The views of a scene show one set of named points, each view turned or mirrored, and shifted as a whole, with a little noise and some points left out.
In the rows, 128 means zero.

Scene 1
View 1
j_497: [102  98 131  93 113 128 127 108 120 107 129 117  96 118 137 106 120 141
 175 122  90 125 190 116 105 159 105 119 119 176 107 123 102 138  89 147
 113 132 134 142 136 121 129 155  91 153]
j_455: [138 154 122 165 164 147 147 182 134 126 133 111  43 126 171 158 166  78
 137 148 101 168 163 113 132 134 157 132 133 158 111  84  93 170 154 185
 154  60 142  85 117 105 148 144 149  86]
j_135: [156 177 112 137 154 148 150 179 157 100 126 102  74 119 135 145 129  90
 110 181 128 145 158 158 131 148 150 131 138 169  95  65  52 156 130 198
 155  90 148  48 100 118 135 153 184  99]
j_424: [108 101 120 104 137 138 102 112 143  77 146  74  80 158 178  93  77 119
 180 132  96  97 197 116  81 162 120  99 113 149  85 117  72 138  74 130
 101 115 115  74 119  64 138 180 164 128]
j_470: [109 118  86 111 126 135 113 119 143  69 118  80  73 152 171 112 107 124
 149 164 104 135 165 115  91 149 114 127 109 169  79 111  67 152 122 155
 146  97 116  82 104  98 167 175 162 107]
j_465: [ 92 136 137 127 140 108 110 147 125  53 119 125  74 110 133 113 125 100
 182 133  89 184 186 107 148 160 102 106 119 161 160 157 109 157  84 145
  86  81 148 168 118 139 160 131  76 145]
j_647: [ 99 102  98 108 125 128 103 106 119  67 113 111  92 122 133 108 124 124
 167 146  78 152 168 112 118 149  88 121 118 197 117 113  89 153 111 137
 129 125 143 140 127 140 186 163 105 129]
j_786: [121 168 152 152 159 119 124 175 150  68 135 117  56 135 157 129 113  76
 171 148 122 167 189 116 140 155 134 103 125 124 148 146  84 153  73 177
  80  41 131 106  99  98 139 126 131 124]
j_157: [128 100 133 130 134 150 126 114 119 132 135 129  86 136 145 127 138 116
 167 130  92 128 176 108 103 140 114 125 128 172 109  93  91 145  96 166
 127 108 134 111 136 111 159 155 116 126]
j_598: [138 105 145 118 127 145 115  96 128 105 132 146 117 135 110 112 105 125
 175 142 111 116 181 127 109 149  87 115 131 173 126  98  70 129  39 172
  93 122 137 113 132 125 161 149 110 152]
j_548: [113 120 117 123 147 137 118 139 127  90 131  99  72 125 155 119 124 103
 161 136  86 142 179 117 118 152 124 114 124 173 111 104  89 155 117 145
 125 104 142 107 123 110 152 161 133 117]
j_292: [123 103 107 134 139 146 102 106 121  91 121 126  91 139 136 121 132 110
 161 152  86 146 162 108 113 138  91 125 127 188 117  90  78 154 101 157
 134 108 140 113 127 126 202 162 124 114]
j_925: [118 147 127 110 137 123 128 147 131  72 118 123  99  92 104 117 121 108
 152 148  98 156 177 143 148 162 107 115 132 187 138 108  84 149  94 157
 111 121 165 134 123 155 143 140 102 144]
j_994: [ 92 115 122 110 123 119 117 123 137  75 128  95  71 148 173 107 103 123
 181 137 105 139 188 100  95 157 116 113 106 144 103 152  92 144  88 150
 103  85 112 121 111  90 140 154 122 134]
j_524: [106 154  94 134 156 121 111 165 147  41 117  78  51 135 170 121 115  86
 149 167  99 172 169 118 128 154 129 113 115 157 113 125  74 168 133 150
 129  69 134  92  95 106 167 158 159  99]
j_500: [ 82 118  75  99 146 126 121 158 105  76 112  76  67  69 141 118 158 111
 137 128  36 177 165 123 147 160 124 123 125 229 110  87 120 179 203 101
 175 152 181 152 138 160 158 175  99 111]
j_737: [115 154  97 110 168 129 117 177 130  50 121  80  81  72 116 115 125  87
 129 148  64 164 172 157 162 169 127 107 138 210 128  75  84 169 152 121
 139 141 189 109 123 154 149 168 136 117]
j_114: [104 162 131 126 138 118 161 189 134 111 127 103  49 100 162 141 156 105
 145 137 105 177 180 121 140 155 160 129 123 153 115 129 112 162 152 172
 137  73 142 129 114 122 101 130 107 121]
j_664: [129 133 158  93 125 128 137 130 138  97 135 129 115 102 100 105  94 126
 165 136 118 115 198 153 125 169 111 107 132 167 127 111  79 124  44 167
  82 133 148 118 127 130 104 141 104 169]
j_144: [108 114 116 122 125 133 133 128 113 114 116 132  79 112 138 132 157 122
 157 138  86 165 167 105 124 142 108 136 122 188 117 109 106 158 131 162
 145 106 145 148 131 144 163 146  88 125]
View 2
j_424: [143 142  88 132 115 145 136 146 158 146 170  84 121 117 174  97 115 190
 105  85 149 153 115 142 104 136  96 157 180 124 168 147 111 133  40 115
 122 115 129 152  85  99 122 110 174 102]
j_737: [196 154  87  87 183 167  84  98 163 133  78 137 125  68 162 146  95 135
 144  99 152  83 109 135 123 149 130  97 107 183 129 163 124 125 108 142
 133 141  95 167 155  57 131 158 138 133]
j_455: [188 128 101 108 208 182 138 105 178  93  85  80 163  37 124 144 138 175
 135 109 151  89  89 130 109  99 188 100 192 131 131 152 166  99  86 124
 127 163 140 180  91 134 147 122 159 154]
j_470: [171 158  83 132 142 144 103 156 196 121 151  89 139  90 159 133 117 193
 124  74 133 127 102 146 110 134 132 150 193 123 145 171 135 118  60 108
 134 162 134 147  97  77 141 139 158 121]
j_548: [178 136  87 117 156 147 123 117 163 130 121 107 137  91 134 123 125 175
 128  89 152 116 112 138 124 134 136 120 159 134 134 149 128 131  84 122
 126 137 125 164 110 103 135 128 157 132]
j_500: [231 124  42  98 180 140 101 100 180 139 110 147 141  94 150 170 121 129
 154 103 141  32 121 119 168 179 147 115  96 177  78 155 125 123 103 107
 114 169 125 156 153  58 147 175 137 143]
j_664: [131 128  99 112 134 132  66  94 122 149 131  99  95 109 110  84 119 179
 142  51 146 170 112 125 133 116 108 106 127 122 161 114  86 131 109 185
 146 101 102 176 122 117 115 118 150 146]
j_135: [145 157 113  91 203 193  77 119 181  90  89  69 143  25 157 146 107 173
 148  83 130 115  78 135  88  88 161 109 183 139 173 160 156  77  80 156
 153 162 119 175 101  96 128 133 144 142]
j_497: [163 115  66 127 126 112  98 109 147 150 157 110 118 131 107 106 139 181
 142  61 138 135 126 125 159 143 118 127 135 114 123 120  95 139  96 138
 131 124 129 161 114 113 129 131 154 143]
j_114: [208 111  83 128 201 158 101  92 164 126 110  85 131  65 128 111 131 168
 123  98 164  95  85 100 138 120 182 104 159 137 102 143 134 105  96 164
 116 154 129 178 108 138 168 131 173 193]
j_144: [193 121  69 122 160 123 100 106 168 122 121 119 144  98  83 140 150 179
 155  71 137 103 120 133 158 136 159 106 148 116 100 137 127 135 118 121
 135 155 136 167 121 109 144 144 142 156]
j_994: [184 137  85 153 129 127 116 133 164 145 158  94 121 115 132  88 128 200
 104  76 161 152 110 134 128 139 133 139 183 114 127 152 114 147  75 129
 121 134 130 157  97 116 153 119 180 145]
j_465: [219 141 101 148 146 122 102 100 148 150 102 136 116 108  85  83 128 189
 109  81 185 148 121 143 139 148 149  91 145 130 101 156 110 184 136 148
 126 123 104 172 137 116 163 126 169 168]
j_598: [128 139 101 115 117 122  93 114 140 133 131 110 122 114  83 107 140 198
 151  48 131 174 129 154 129 116 111 110 154 100 163 121 104 150 112 139
 154 112 116 169 112 113 106 116 138 120]
j_292: [167 154  90 115 136 130 115 130 176 116 116 124 149  99  94 145 139 190
 150  69 133 128 128 164 127 133 134 114 168 115 136 151 132 150 107  98
 144 145 128 159 116  88 124 135 135 115]
j_157: [152 120  82 114 144 133 126 112 156 119 132 101 145 102  96 131 150 186
 151  73 133 124 123 142 137 119 137 115 166 106 139 124 125 130  92 114
 135 136 139 168  98 124 120 120 147 127]
j_925: [176 142  96 111 158 137  68  95 148 137 100 125 113  89 105 113 118 169
 145  67 151 137 115 136 136 131 134  92 126 140 131 142 110 141 130 164
 145 130 100 173 144  93 134 140 141 154]
j_524: [207 168 105 134 171 165 110 138 190 120 106 102 137  62 160 120 105 185
 101 101 168 123  94 147  96 135 156 122 190 146 130 191 146 135  81 124
 125 158 116 159 113  84 161 134 169 145]
View 3
j_548: [103 129 113 158 137 159 133  95 103 148 119 176 130 129 134 112 119 113
 113 139 130 135 142 146 146 147 135 121 117 149 138 139 100 129 148 139
 147 142 122 143  84 147  97 130  98 140]
j_925: [ 79 127 122 148 131 144 102 104 122 132 112 151 113 109 144 126 139  92
 112 131 153 130 163 125 156 145 150 154 139 145 122 130 120 113 120 141
 136 160 127 131 125 123  96 122  82  98]
j_144: [110 125 106 138 126 148 119  73  79 147 105 145 110 122 138 127 124 111
 117 149 146 109 156 135 145 136 134 113 147 114 104 155  96 105 129 137
 121 131 118 147 122 110  96 116 109 136]
j_157: [ 92 122  97 160 152 157 138  87  85 144 132 154 122 127 152 110 110 114
  97 128 114 134 142 127 128 142 134 119 125 128  97 147  74 111 146 124
 139 151 116 161  87 129  94 133 124 127]
j_497: [110 155 100 143 143 137 125  93 100 136  93 176 136 123 143 122 107  90
  92 120 122 146 141 125 152 145 144 111 144 117 104 124  87 109 123 123
 132 184 104 155 115 129  98 114 120  89]
j_737: [ 78 120 127 145 104 136  92 123 134 148  99 156  95 101 120 110 142 108
 147 156 175 101 152 161 173 137 165 141 108 184 165 133 129 130 144 147
 112 148 142 125 113 172  92 146  38 145]
j_292: [ 89 118 101 154 136 163 107  74  83 151 129 162 102 134 161 109 115 123
 138 127 137 127 144 148 131 163 159 132 118 134 115 153  82 113 157 111
 153 124 129 157  92 123 106 121 112 115]
j_500: [123 134 111 116  85 120  93  94  94 159  56 154  91 111 108 118 126 119
 161 176 178  68 138 179 185 129 161  82 125 146 147 144 107 116 148 137
  72 140 131 140 133 167  92 129  60 166]
j_135: [ 56 107  93 194 149 159 129 127 127 175 162 155 110 105 134 101 144 112
 106 167 137 130 177 125  76 103 143 169 107 194 152 175 127 135 126 167
 167 104 126 152  70 156 110 162  59 186]
j_470: [114 153  86 168 142 160 125  91  98 177 114 215 130 143 140 104 109 117
 129 145 124 149 148 158 101 145 161 121 112 155 162 156 102 140 144 126
 185 117 106 169  68 154 127 123 105 142]
j_994: [130 157 116 156 147 169 144  81 101 144 108 212 163 146 134 123 113 102
  94 125 114 167 144 139 143 161 124 119 134 127 146 128 106 136 132 137
 184 150 101 142  85 128 108 106 127 114]
j_465: [115 125 157 132 124 174 119  69 106 112 108 166 139 133 135 143 144  97
 112 126 154 137 158 135 196 176 115 146 153 115 135 118 129 125 129 152
 157 146 129 101 125  92  89  97 106  97]
j_786: [ 96 110 155 172 152 201 155  88 121 127 159 175 162 134 133 131 149 102
  84 130 129 164 168 121 153 161  90 170 132 146 157 132 138 147 132 176
 199 123 128 102  77 104  90 119 103 139]
j_524: [112 128 129 165 128 181 126  88 112 160 125 201 136 139 123 115 138 118
 133 154 147 139 158 163 135 154 133 142 114 163 188 152 134 154 148 158
 189  99 125 127  73 142 112 124  82 164]
j_424: [107 162 100 175 160 164 148 110 116 154 119 229 161 145 143  97  94 107
  97 109  95 181 124 148 130 163 149 116 100 158 156 120  83 146 157 117
 187 173 103 162  49 173 113 129 121 107]
j_647: [111 141 107 136 125 149  97  75  90 147  93 178 108 134 150 119 116 110
 141 129 149 126 143 153 153 165 168 121 131 126 127 138  94 114 144 111
 143 142 120 151 113 128 109 108 107  98]
j_114: [118 125 123 153 129 157 153  99 107 148 112 155 146 114 101 134 145 101
  82 173 140 118 170 124 146 107  90 122 150 138 138 152 137 130 109 190
 132 128 114 120 110 123  86 131  85 187]
j_455: [ 92  93 112 175 139 178 156  92  90 163 157 139 127 121 120 112 139 129
 101 175 132 109 160 135 115 115  98 128 115 160 136 175 111 134 145 178
 144  93 129 135  70 134  91 153  87 217]
View 4
j_524: [163 167 132 106 104 145 130 108 195  91 138 127 116 150  96 163 120 115
 168 109 154  89 151 133  76 134 159 122 164 117 148 101 141 151 176 129
 170  60 146 123  70 137 105 148  93  95]
j_157: [146 119 125  69 120 130 154 150 144 136 131  95 108 133 112 113 126 122
 129 122  97 136 113 135 114 118 147 122 156 138 114 132 139 164 143 126
 141 111 128  90 109 145 121 114  89 131]
j_455: [192 158 144 100  99 144 149 148 174  80 135  81 118 160  60 159 159  75
 156 121 122  94 132 116  83 127 154 108 170 143 108  86  95 173 142 105
 168  93 138  73  93 161 104 173  91 139]
j_135: [154 175 140  72  79 137 146 151 188  77 139  87  94 169  63 141 152  88
 151 107 125 128 156 130 117 114 137 138 213 144 117  70 129 149 150 125
 175  85 156 107  85 159 112 229 130 117]
j_114: [189 133 155 128  71 149 120 155 160 114 137 137 154 146  65 157 156  86
 142 117 116  95 121 130  84 155 138 123 124 158 138 108 102 172 163 123
 180  96 121 109  95 147 121 163 119 153]
j_786: [186 138 140 104 121 174 125 145 217  96 124 114 121 164  84 190 135  59
 143 105 125  93 133 129 119 121 134 128 137 157 166 148 150 135 157 137
 173  64 135 114  69 132 140 101 118 101]
j_925: [133 151 146  91 108 128 108 170 139 144 129 132 112 134  93 149 131 127
 120 117 118 157 141 140 126 155 153 129 125 127 179 131 151 139 164 140
 156 103 150 124 108 144 147 147 144 116]
j_647: [121 144 132  85 124 107 128 131 126 150 136 131 103 117 129 129 106 167
 140 115 121 139 131 143  92 150 169 121 132 104 153 130 149 155 175 135
 137 103 139 118 109 134 125 114  93 109]
j_598: [119 118 123  48 132 127 145 162 152 150 125 100  85 135 127 118 114 125
 114 112  88 165 121 144 155 114 137 142 154 143 147 161 177 137 147 145
 135 110 136 112 107 133 150 100 117 106]
j_497: [131 102 124  83 102 133 134 148 131 168 133 142 131 117 125 100 117 143
 119 121  99 145 111 148 118 139 137 134 128 140 141 152 160 160 162 144
 147 114 120 125 109 131 130 104 107 135]
j_548: [152 139 123  93 109 148 137 136 159 124 131 120 122 131 104 124 124 122
 141 128 131 125 132 136  96 130 152 116 155 123 134 119 147 155 156 129
 158  92 139 110  94 146 112 130  93 122]
j_664: [128 113 126  68  98 154 122 178 158 159 123 135 119 134 108 115 128 111
 102 119  96 174 128 148 164 126 116 149 144 159 168 159 187 127 150 157
 158 105 139 139 100 136 157 128 154 122]
j_994: [155 109 120  92 105 152 141 112 180 132 136 145 128 132 129 125 108 123
 146 105 118  98 116 146  99 121 134 138 143 142 135 148 164 158 172 147
 159  78 112 131  80 117 120  88  87 110]
j_292: [129 149 130  66 138 107 146 134 142 129 133  94  84 134 122 133 112 146
 144 113 113 136 130 135 102 129 172 118 156 111 132 123 142 157 158 125
 131 103 143  96 108 141 121 118  85 105]
j_737: [140 188 133 112  95 144 100 161 131 129 130 139 126 121  74 137 132 144
 137 147 167 162 172 136  89 163 173  99 152  91 176  84 144 138 162 122
 167  92 180 122 102 171 112 193 130 121]
j_465: [159 136 149 117 132 140 100 151 155 145 124 143 126 132 104 184 120 114
 130 113 120 117 126 136 104 162 160 115  84 129 192 164 145 143 173 136
 154  88 134 121  97 129 151  76 119 107]
j_500: [144 172 140 131  88 116 104 145  83 153 140 156 148  99  89 119 128 181
 144 153 158 145 147 136  44 188 191  85 116  78 153  81 109 176 175 110
 156 115 157 110 122 168  95 177  95 150]
j_470: [134 142 117  75  95 126 155  97 176 109 145 126 105 138 126 112 106 145
 166 102 132 105 136 144  83 115 148 140 190 121 111 102 155 162 174 139
 157  76 129 127  80 128  98 150  78 101]
View 5
j_925: [121 108 178  87 154 127 163 124 105 149 141 140 123 154 117 110 131 119
 111 140 174 145 136  99 139 107 155 113 105  84 131 152 139 123 133 106
 138 135 125  67 112 159 103 138 154 175]
j_497: [124 111 160 117 135 129 154 126 134 151 120 134 110 124 131 106 120 124
 135 106 174 137 150 125 138 119 115 121 110 114 117 130 114 146 124 164
 133 151 118 112 121 188 116 133 140 194]
j_470: [111 113 140 110 125 146  96 132 129 209 137 124 132 122 134 128 146 150
 117 126 105 156 150 102 103  82 113 131 126 104 106 120 165 130 155 139
 150 148 115 154 141 131  99 161 136 163]
j_157: [107 115 138  86 148 159 160 139 117 159 142 116 124 105 131 125 130 134
 133 102 161 165 146 126 103 110 104 139 131  99 115 129 120 135 144 155
 108 140 113 114 141 169 120 165 149 174]
j_292: [110 117 151  83 152 156 134  97 132 171 146 106 137 100 141 140 129 142
 126 125 162 167 139 107 104  93 122 131 117  84 108 134 147 123 157 150
 127 140 116 110 144 150 108 168 176 162]
j_144: [107  98 167  78 150 142 156 107 132 155 147 119 113 139 126 109 102 135
 149 122 188 163 156 114 111 122 132 122 144  97 123 137 131 114 146 149
 121 126 125 101 144 162 119 149 140 134]
j_455: [ 96  94 136  34 151 176 164 183  78 173 176 113 129 155 118 108 131 137
 130 132 125 199 147 104  63 107 113 141 181 101 116 136 158 101 155 102
 100 121 118 122 161 105 127 178 111 121]
j_598: [104 130 144 117 145 148 158 127 111 156 128 124 116  94 122 140 151 124
 107 103 167 143 138 124 128  93 124 135  73  88 118 146 112 148 139 146
 108 148 108  78 119 188 108 160 177 213]
j_786: [121 106 160  73 103 154 165 193  70 167 146 103  85 166 123 105 142 114
  85 149 137 197 148  88  86  89 128 126  79 118  82 169 159 115 125 106
  86 156 120  81 134  98 133 155 129 198]
j_114: [113  83 166  63 130 141 173 181  90 162 153 134  97 195 111  77 109 124
 136 138 151 174 160 104  95 129 128 120 163 122 121 144 144 108 128 109
 112 129 129 107 139 127 129 140  86 133]
j_465: [140 100 196  81 116 127 166 121 120 143 131 105  88 164 141  98 103 110
 115 156 198 179 150  90 121 110 146 100  77 113  90 165 149 115 118 138
 115 154 133  69 125 133 131 129 151 186]
j_424: [140 124 129 119 113 147 118 173 120 187 116 124 135  99 150 121 159 128
 103 112  99 156 135 115 116  85  82 135 102 126  84 113 149 163 126 154
 148 180 106 166 126 145 112 148 139 232]
j_500: [154  80 193  42 182 119 143  90 154 146 151 140 175 160 151  88  83 131
 166 158 180 155 132  91 139 139 137  94 201  87 136 111 164 108 141 129
 198 129 139 135 132 146 106 119 133 114]
j_135: [ 82 109 125  68 160 165 138 187  59 199 171 148 148 152  95 126 173 145
  99 131  86 161 135 100  88  83 134 146 161  77 142 136 162 113 164  67
 126 116 113 112 135 117  92 181 121 137]
j_994: [128 108 155 117  97 138 128 149 127 181 121 112  91 135 139 106 127 129
 116 124 139 166 158 108 108  98 106 122  93 132  84 135 145 136 123 162
 124 166 118 135 135 140 125 142 126 198]
j_664: [118 121 155 120 142 129 178 168  84 143 122 155 110 137 104 110 155 109
  98 109 159 126 134 123 150 107 133 125  83  98 133 151 106 155 117 114
 123 147 113  67  96 190 105 134 144 226]
j_524: [127  99 161  71 117 148 114 152 107 199 149 113 126 157 138 112 136 136
 104 162 111 186 145  78  89  82 129 119 125 107  90 140 190 108 146 107
 142 150 124 133 143  86 112 155 130 156]
j_647: [128 109 172  98 143 132 126  85 150 168 133 116 130 119 143 122 114 136
 134 133 174 152 143 101 129 102 133 114 111  93 111 131 148 127 143 156
 151 146 125 113 132 159 106 144 166 166]
View 6
j_524: [111 111  96 106 161  94 116 176 183 111 118 113 103 110 111 144  95 130
  99 141  82  81 119 123 181  80 139  84 108 103 192 112 108 205 115 108
 135 131 127 100 130 119  86 156 116 127]
j_548: [103 121 126 128 142 109 121 159 161 108 137 127 102 121 137 142 120 106
 119 154 100  91 119 120 142 135 134  92 132 103 173 127  99 186 121  99
 122 148 119  94 122 135 108 133 120 122]
j_144: [103 129 123 132 132 122 137 179 132 105 153 122  98 141 138 106 153  88
 118 131 104  88 114  95 130 164 111 124 105  97 154 113 110 174 132 123
 109 159 102 112  97 141 124 154 125 114]
j_500: [108 171 144  82 156  91 179 209 143  60 160 123  97 144 162 114 125 114
 122 166  85  65  78 115 155 149 132 169 134  79 187 142 116 143 137 110
 120 132 100 156  42 130 124 140  91 144]
j_925: [110 132 101 122 157 133 129 171 133 137 148 151 114  99 142  93 143  91
 136 117 100 106 130 111 128 126 151 117 129  84 182 129 108 180 130 118
 138 165  99  78  75 129 136 116 107  99]
j_455: [113 110 109  97 159  96 134 144 120 144 120 111 126 135 126 174 138 128
 110 150  99  61  84  78 166 130 113  84  95  67 156  94 104 230 112 118
  75 125 109 108 133 130  69 153 128 136]
j_994: [ 89 112 126 160 129 118  77 161 188  91 145 126  73 118 121 131 113  96
 107 149  98  90 163 127 134 119 119  79 124 137 168 119 106 180 115 109
 136 166 131  71 145 133 110 141 129  93]
j_465: [102 115 101 162 165 139 106 189 183  99 142 159  99 124 132  88 129  69
 107 106  76  86 167  98 113 108 132 118  94  89 155 124 113 197 130 137
 146 157 111  88  85 115 125 101 118 110]
j_598: [102 106 116 168 117 152 109 139 144 148 142 145 110 100 142 105 146  72
 141 120 125 144 135 129 106 167 147  72 140 116 167 135  88 181 131  88
 136 182 110  56 129 153 147 123 136  96]
j_470: [103 117 119 118 119  98 112 164 172 105 132  93  86 108 115 141 104 129
 112 157 109 107 112 146 175 123 132  73 135 141 197 118  99 170 116  85
 134 151 130  92 152 144 106 187 127 113]
j_786: [103  93  86 146 175 124  78 147 172 142 120 151 115 107 115 143 119  97
 105 119  81  76 163  93 138  76 135  66  93  85 160 103 108 241 109 129
 126 147 123  56 139 112  84 108 124 104]
j_647: [105 127 120 144 126 125 141 189 169  90 145 121  93 124 137  90 125  88
 116 127 102 118 120 133 134 152 137 115 125 120 178 138 101 157 137  98
 145 161 112 111 100 144 140 151 123 122]
j_114: [ 97 137 118 101 170 100 101 159 119 118 155 135  96 131 130 147 145 117
 115 155  87  38 133  72 148 108 102 119 103  78 160  93 126 203 108 149
  92 146 108  88 100 117  82 135 108  92]
j_157: [ 99 112 134 149 120 127 120 142 138 124 143 123 103 130 143 137 145  89
 126 148 119 106 115 111 123 177 121  83 127 109 154 122  94 186 126  96
 104 163 114  86 137 151 119 140 139 116]
j_497: [ 90 133 142 157 120 131 102 158 149  97 166 140  80 120 149 111 141  80
 133 150 113 103 147 123 108 164 124 109 144 126 165 135 105 154 127 106
 130 180 113  75 109 145 140 126 121  87]
j_292: [111 107 113 144 123 127 147 170 160 119 127 113 111 125 132 112 129  92
 116 124 110 127 102 127 140 162 135  86 117 110 167 131  90 183 137  87
 127 155 113 107 126 152 129 157 137 138]
j_737: [120 152 112  74 177 100 164 182 140 118 139 144 126 100 155 125 116 121
 136 149  87  89  85 125 162 109 168 131 148  64 207 144 107 176 127  98
 135 132 101 113  56 122 118 115  87 135]
j_135: [120 119  91  65 156  94 128 132  97 186 121 111 131  87 118 167 134 149
 136 148 113  95  79 108 190 108 146  67 131  82 203  98 102 215 106 101
  99 140 109  74 133 135  81 171 113 107]
j_424: [ 91 110 144 153 118 108  79 134 197  98 137 122  81  99 137 167  91 110
 124 178 111 110 143 159 142 127 147  52 167 148 189 144  89 174 111  67
 142 162 144  59 168 144 108 130 127 106]
j_664: [ 97 128 119 147 141 145  86 134 126 155 160 169 104  81 150 111 148  81
 155 134 118 119 157 120 105 137 153  89 160 105 180 135 102 176 121 107
 139 188 106  31 102 135 142  97 112  65]

In a view up to two points have been moved. Name them for each view, in the order of its rows, or write -.
view 1 => -
view 2 => j_500
view 3 => j_925
view 4 => -
view 5 => j_470, j_664
view 6 => j_455
